Points, in no order, along strands that fork, close into loops and pass close to each other.
Points whose rows are less than 70.2 apart are linked; no others are. Some points are linked to none.
Dage: [  0  -4  48  22 -48   3 -21 -28  20 -23 -25  24  13  53  17  15  31  18
  16 -34 -35 -20  24  -5  25 -41]
kun: [-15  10   6  -9 -13 -12  12  13  -3  -7   7  11  -5  -6 -33 -13 -18  -8
   4 -13   8  -5   7  -5  13  13]
legi: [ 58   0 -28   4  25 -16 -12  16  18  39  10 -14 -16  22  42  -3  15 -12
  23  15  26 -25  24  13 -11 -26]
Fope: [ -5  -8  28 -15 -20  13  30  16  20 -47  33   9  24 -29 -33  15 -82  -3
  21 -14 -12  15 -24  30  13  21]
kof: [ 22 -13  -4  13  -6 -13 -20  -9   6   0 -18  19  21  32  20 -20  27  14
 -17  14  13 -16  18  27  19 -31]
tamam: [  1 -23  42  -8 -20 -30  25 -28 -31 -19   2   5  33  20 -46  -1 -24  26
 -35 -40 -19  26   3 -26 -27  34]
Fese: [ -8   0   0 -24   2  20 -34   1 -27  28   3 -37 -26 -39  11   2  42  23
 -32  11  -4 -36 -25 -13   2  -3]
kom: [  6  -4 -33   4  26  37  -2  -6  15   5  20 -35 -36 -41  25  15  -6 -27
 -14  66  -9 -17  -3   6  14 -16]
vedov: [-15 -14 -10  18  26 -10 -32 -12 -11  30 -21 -11 -19  35  17 -13  45  23
 -13  -5  15 -12   0 -19 -11   6]
penak: [ 20 -10 -12   3   3   2 -31 -14   7   8 -11 -15  -8  -7  33 -22  42  -6
 -49  44  13 -27  -4  16  13 -22]
fon: [-20   3  49  13 -42   3 -21 -27  16 -24 -31  21  14  29  14   5  49  18
  -4 -12 -37 -26  21   0  28 -28]
risif: [  6   4  -9  -9  11 -23  25   0  13 -21  -7  34   0 -14 -27   2 -34 -29
  21 -31  -5  42   6 -17 -16  21]
Reb: [-69  20  34   5   5  16 -17  -2 -25   0   3 -11  18   2  12  -2  28  24
  -2  -9  -2 -15  -9  -9  17  21]
Keb: [ 16  -7  17  -1 -19  -6 -45  19 -27  53   9 -53 -21  36 -31  -8  55  49
   2 -26  18 -22 -26 -15 -18  -8]
mobi: [ 51 -23 -11   6 -11 -40   1 -17  -4   4 -20  28 -12  37 -45 -10   1   0
 -25 -33  13  25   3 -22 -11 -14]
ker: [-16  22 -20  -5  38  65  -3   0  -6  10  12 -36  -7 -54  36  20  11 -10
 -21  39  -4 -34 -18  -5  -4   6]
tumoz: [  6   2 -50   4  34  40   9  -5  25 -16  13 -21 -20 -32  29  15   0 -33
  -7  80   1  -2  20  15  -1 -23]
davel: [-37   5  30 -10 -15 -13 -27  10 -39  35  -2 -37 -24  24 -41   1  33  32
   4 -39  10 -11 -14 -29  -7  17]
kope: [-19 -13  12   1  -9   8 -54 -24  -7   5 -25 -13   4  11  22 -13  63  30
 -48  18  -8 -27  -9   7  16 -19]
lan: [-30   4  35  12 -35  22  25  15   6 -37   8  -5  22 -43 -39  -5 -39   1
 -11   6 -44  22 -57  31  11  14]
luve: [-24  11 -23 -18  18  10  28  21  16  -3  19  10 -13 -19   9  14 -42 -34
  63   9  16  25  18  13  -4   8]
vap: [ 15  -6   2  -8 -11 -17   7  14   0  10  -1  17  -2  24 -22  -7  -8   1
  17 -18  21 -13  23   3   8  -4]
rinos: [ 23   9 -11  -8  18  17   0  21   0  42  24 -19 -21  -1  28  12  -2 -21
  24  28  22 -23  27  -1   5 -16]
Moli: [  9 -15  52 -15 -47 -24  22 -15 -30 -38   5  -7  41   2 -52  10 -25  28
 -32 -33 -23  14  -4 -21 -25  20]
pas: [-13 -24  25  34   5   0  -7 -23 -36  -2 -11  24  37 100  18  12  14  36
  19 -32 -18  18  36   0 -10   5]
nuneg: [ 19   1 -10 -22  19  25 -34  -1 -24  48   8 -44 -14 -39  36  18  34   9
 -31  11   4 -47 -21 -11   3  -3]
getik: [ 39   0 -31  11  15 -28  -8   7  14  18 -15  25 -28  23  -8 -11  12 -13
  19  -8  17  13  20  -7  -3 -21]
Puz: [ 60  -5 -15  13   5 -38 -22   7  32  26 -15  16 -30  36 -26 -14  22  -9
  12 -19  15  18   9 -14  -7 -22]
Mupi: [ 49  13 -26  -7  36   7 -19   3   6  49   0 -35 -27  -9  52  16  33 -18
  -6  12   5 -33  10 -12 -11 -16]
Kubil: [  6  15 -16 -13  27  25  11  20   7  32  32 -30 -28 -21  41  28 -20 -39
  46  30  16 -13  28 -11  -1  -3]
pagef: [ -1  -7  51   1 -32  -8  13 -22  -3 -30 -10  31  55  34  -6  14  -9  31
   1 -38 -31   6  27  -9   8  11]
Gopek: [-24   9  40   8 -43   6  -9 -13   4 -28 -20  17  20   0  -8  -3  22  17
 -21  -7 -34 -16   5   8  38 -10]
kot: [  9 -11 -11  10  -1 -23 -42   4  -7  39 -20 -23 -38  30 -14 -16  51  20
  -8 -17   9  -3 -18 -25 -12  -6]
pab: [-36   8   7  16  -5  21  31  16  13 -25  22   0   3 -47 -31  -9 -41 -25
  -3  11 -24  20 -56  16   5  16]
vavet: [  5  -4 -21  18  29 -10 -45 -20  -7  32 -31 -13 -18  27  50 -19  58  12
 -28   8  20 -20  -8 -10 -17  -9]
Fabu: [-47  29   4   2  18  -6  -4   8 -15  19  -2 -10 -13   3   1  -7  18   5
  22  -9  15  -2  -1 -21  -8  35]
vaba: [ 30 -12 -46 -27   8 -17  19  -7  11 -13  -7  41  -1  -3  -5  -5 -36 -28
  17  -6  10  34  35  18   0 -34]
mopal: [ 10  10 -32   1  36  40 -17  -6   0  26   8 -37 -33 -49  33  22  14 -19
 -22  47 -11 -31  -4 -13  -3  -3]
bop: [-20   9  -4  -3  11 -20  31   3  -8 -17 -10  34  18  10 -15   2 -28  -8
  16 -34   8  33  15 -19 -18  24]
dosi: [-22 -17  26   8   6 -31  17 -27 -41 -15   1   4  31  18 -32  -5 -13  28
 -32 -45 -23  35  -7 -37 -27  39]
Gavun: [ 21 -18   4  -4 -14  -1 -15  22  10  11  29 -30 -28 -17  -9  -4  -7 -11
 -11  37  -3 -30   7  23  31 -30]
minoz: [ 24 -16  -5  -2 -15 -31  18 -26 -18 -18 -17  27  11  -8 -33  -8 -20 -15
 -29 -20  -8  29  -1 -22  -5   9]
bot: [-16  16 -19 -16  14  16  23  21  20  12  26 -13 -26 -14  26  26 -34 -40
  73  21  23   9  20   1  -3   4]
Bidol: [  9  -5   8   1 -17 -32  30 -28 -19 -36   0  16  23 -22 -37  -9 -29   1
 -28 -24 -20  35 -25 -26 -14  18]
Gome: [ 47 -18 -13  36   0 -17 -36  -7  27  13 -18   4  27  71  38 -16  43  36
   0   5  28 -12   3  38   3 -27]
fipu: [-26   9 -13  -4  10  22  42  20  23 -25  17  12   4 -27   6  13 -60 -22
  43   9   4  24  -7  26   4  10]
Gul: [ 23 -15 -38 -10   5 -18  15 -23  -2 -30 -22  56  20   0  -1 -17 -20 -20
 -14   8  10  27  19  15  -3 -27]
Nenab: [-22  11  20  -4 -16 -17  20  14  -8 -17  13   4   0 -23 -45  -3 -26  -3
  -8 -29 -11  18 -24  -9  -4  34]
Zuk: [ 12  -1  -7 -12   8 -12  29  -5  31 -24  10  25 -16 -38 -35  15 -54 -39
  25 -22 -21  50 -20 -17  -7  16]
furug: [-10   2  49  -8 -45  13  26   8   1 -46  13  13  43 -32 -29   4 -44   0
 -13 -14 -39  14 -32  21   8  19]
dos: [-33  15  14  -2   4  -7 -15  11 -27  31   3 -20 -13  18 -13  -5  23  17
  16 -23  23 -16 -11 -33  -1  22]
kuv: [ 36  -9 -18  25   3 -11 -21   7   6  20  -8  -4  12  67  37 -14  38  25
  19   3  37 -22   9  23 -11 -18]
tosut: [  6 -10  14 -33  -7  13  32   2   7 -36  19  33  37 -20 -15   7 -72  -2
  20 -10 -10  13   3  27  14   6]
Tepal: [ 42   0 -20  16  27  -8 -18  12   3  39   1 -12 -15  34  37  -9  33   7
  14   8  30 -26   4   0 -10 -19]
fanu: [ -6  -2 -21  -2  -7   6  14 -10   3 -32 -20  44  28  -3   7 -14  -7  -9
  -6  18   5   5  23  25  16 -16]
fet: [  4 -12  28 -14 -12  -3  31  16  12 -40  30   3  11 -32 -53  10 -73 -15
   9 -34 -10  29 -30   6  -2  28]
Ser: [  3  -7  -1   9 -13  -5  -7 -16   3 -15 -21  34  21  16   8 -18  21   0
 -33  25   0  -8  12  24  26 -28]
Ziba: [-19   2  15  15  10 -27  28 -19 -18 -20  -8  23  32  16 -14   1 -25  12
  -8 -42  -2  31   5 -34 -24  38]
navu: [-60  19  17  13  -5  16   3  -4 -11 -19  -9   4  14 -20 -10 -14  17   7
 -26  13 -19   7 -34   4  12  20]
gefev: [-20   9  24  -1 -17 -21  25   0 -21 -39   4  -3   9 -35 -45  -7 -27  -2
 -31 -24 -31  34 -45 -19 -23  31]
donuf: [ -4 -11 -15  -8   7  -2  17   8  40 -13  22  10 -36 -31 -27  28 -62 -38
  32   5 -17  47  -1  -1  19   7]
Fal: [-24  -2  -4  16   5  13  27  16  42 -12  29  -5 -43 -41 -23  20 -53 -34
  37  14 -29  41 -33   7  11  -3]
res: [-32  29 -19   2  34  30  -1  -6  -5   6   2 -25  -6 -32  38   7  28  -1
  -7  32   9 -24  -3  -7  -7  14]
mig: [ -2   5 -48 -23  16   5  29  19  18 -11   3  26 -12 -12  15  14 -38 -33
  57   4   9  31  30  18 -10 -11]
Gesa: [-12   3  26 -27 -25  -3 -33  22 -36  44  11 -52 -23  16 -35   5  35  32
   6 -16  12 -27 -12 -18  -5   4]
lera: [-16  -9  10 -12 -18   8 -53  -1 -20  19 -12 -35  -4 -16  10  -9  56  38
 -36   9  -7 -35 -20   4   8 -11]
Kolu: [-16   4  -4 -21  -1  16  33  18  13 -27  14  27  31 -18  -1   9 -67 -14
  41  -4   2  21   3  38  14  10]
Bufif: [-52  36 -13   6  21   9  18  19 -10   0   0  -2   4 -11  23  -5   4 -16
  38   0  13  12   6  -6 -18  28]
Nef: [-28  25  -2  -9   1  44  15   7   1  -5   2 -12  24 -18  44   5  17   1
   8  40   6 -35  25  21  12   6]
Vam: [-30   9  -3  17   7  26  24  18  30 -16  26 -11 -21 -45 -19   1 -43 -29
  18  22 -10  22 -44  10   9  15]
Rozor: [ 12  -1 -26   7  16 -13   4  12   2  11  -7  21 -11  18   9 -17   5 -11
  21   6  23  -7  30  12  -4  -7]
ratum: [ 30 -14   6  30 -15 -15 -34 -10  19  18 -17   2  12  40  28 -25  43  24
 -25  16  14 -28  -7  28   8 -31]
vedak: [-29  31 -17   0  21  42  18   9   6 -10  11 -13   4 -32  29   0   0 -17
  13  48   5 -16  -6  13   1  15]
tosa: [-12   0  50  -5 -47  -9  -3 -16 -17 -32 -13  23  33  17 -23   2   2  25
 -26 -19 -32  -1   7  -3  17   4]
vupe: [  6 -18   2  18 -11 -20 -49   9 -22  37  -9 -30 -19  56 -27 -16  47  48
 -20 -26  18 -14 -27  -9 -14  -9]
begif: [ 17 -11   9 -17  -7  -9  32   9  24 -33  23   7 -12 -39 -54  13 -68 -30
  17 -25 -29  47 -23  -6  -5  21]
vun: [ 28  -7 -23   5  20   6 -36 -15  10  34 -21 -24  -4   5  51 -10  52   8
 -41  31  24 -33  -4   2 -10 -15]
tuta: [  4 -14   0  13 -10 -12 -41 -17   7  14 -27  -5   3  25  28 -28  57  23
 -53  21   3 -25 -10  17  11 -23]
sibo: [ 38  -2 -36   0  26   7  -8  11  17  37   6 -20 -31 -13  48   9  15 -20
   7  33  13 -23  25  -5 -11 -22]
zotu: [-15  26  18  -9   0  33  -3   9  -9  13  12 -27  14 -15  36  10  16   5
   7  28  12 -43  12   5  13   2]
Tenos: [ 32   6 -15 -11  32  12 -30   6 -18  49   3 -43 -30 -24  41  18  31  -5
 -13   8  14 -39  -4 -21  -7  -5]
Paduv: [  4 -18  46  15 -40  -2 -13 -32  -1 -24 -18  33  36  62  -2  12  12  30
  -8 -29 -35  -5  28  -3  16 -14]
putu: [-33  19 -18  -4  13  -1  27  16  -3 -13  -7  23  15  -1   6  -1 -16 -15
  28  -7  14  16  19   9 -12  20]
vaf: [  0   7 -42   0  27  39  16   9  16  -6  11 -11 -14 -31  38  13 -10 -23
  18  56  16 -13  31  18  -6 -23]
Tok: [-14  16  -2  -1  22  15 -10   7 -16  28   0 -19  -4 -10  33  -8  34  10
  -1  20  16 -35   6   0   6   8]
kar: [ 15  -9 -46 -11  13  -1  15   9  20  -2  -5  38 -24  -7   7   4 -33 -33
  35   5  10  29  35  11   7 -31]
tam: [ -4   1  54 -17 -48 -13  32 -11 -10 -43   3   5  48 -21 -37   6 -33  20
 -18 -25 -34  23 -15   6  -6  29]
mava: [ 27 -19  -2   3 -16 -35  12 -23 -26  -3 -10  20   9  33 -45 -11  -9  18
 -29 -38  -2  21   3 -20  -9   5]
Liro: [ 55 -14 -14  18   3 -35 -12  -6  10  16 -12  18 -24  58 -49 -15  12   9
  -4 -41  22  28   4 -19 -22  -7]

A fork is a point with three links, a tip a point with one. Leave the first point through the second and follow the links. Name the first fork or tip that comes.
Ser; fanu | luve
tuta; penak | bop
Gesa; Keb | tuta
furug; lan | Zuk
luve; mig | ratum

A piece is two or more points that can be reached from each other along the links. Count, over all rows, the pieces, the separate loops (a circle has one, a figure eight two, a Y none), the forks (points with three links) and the tips (points with one).
pieces | 4
loops | 7
forks | 7
tips | 1

How many points has the smallest loop of links through each point below? Write - if it is on no loop.
Tok | 5
nuneg | 13
lan | 14
gefev | 12
fanu | 17
Paduv | 6
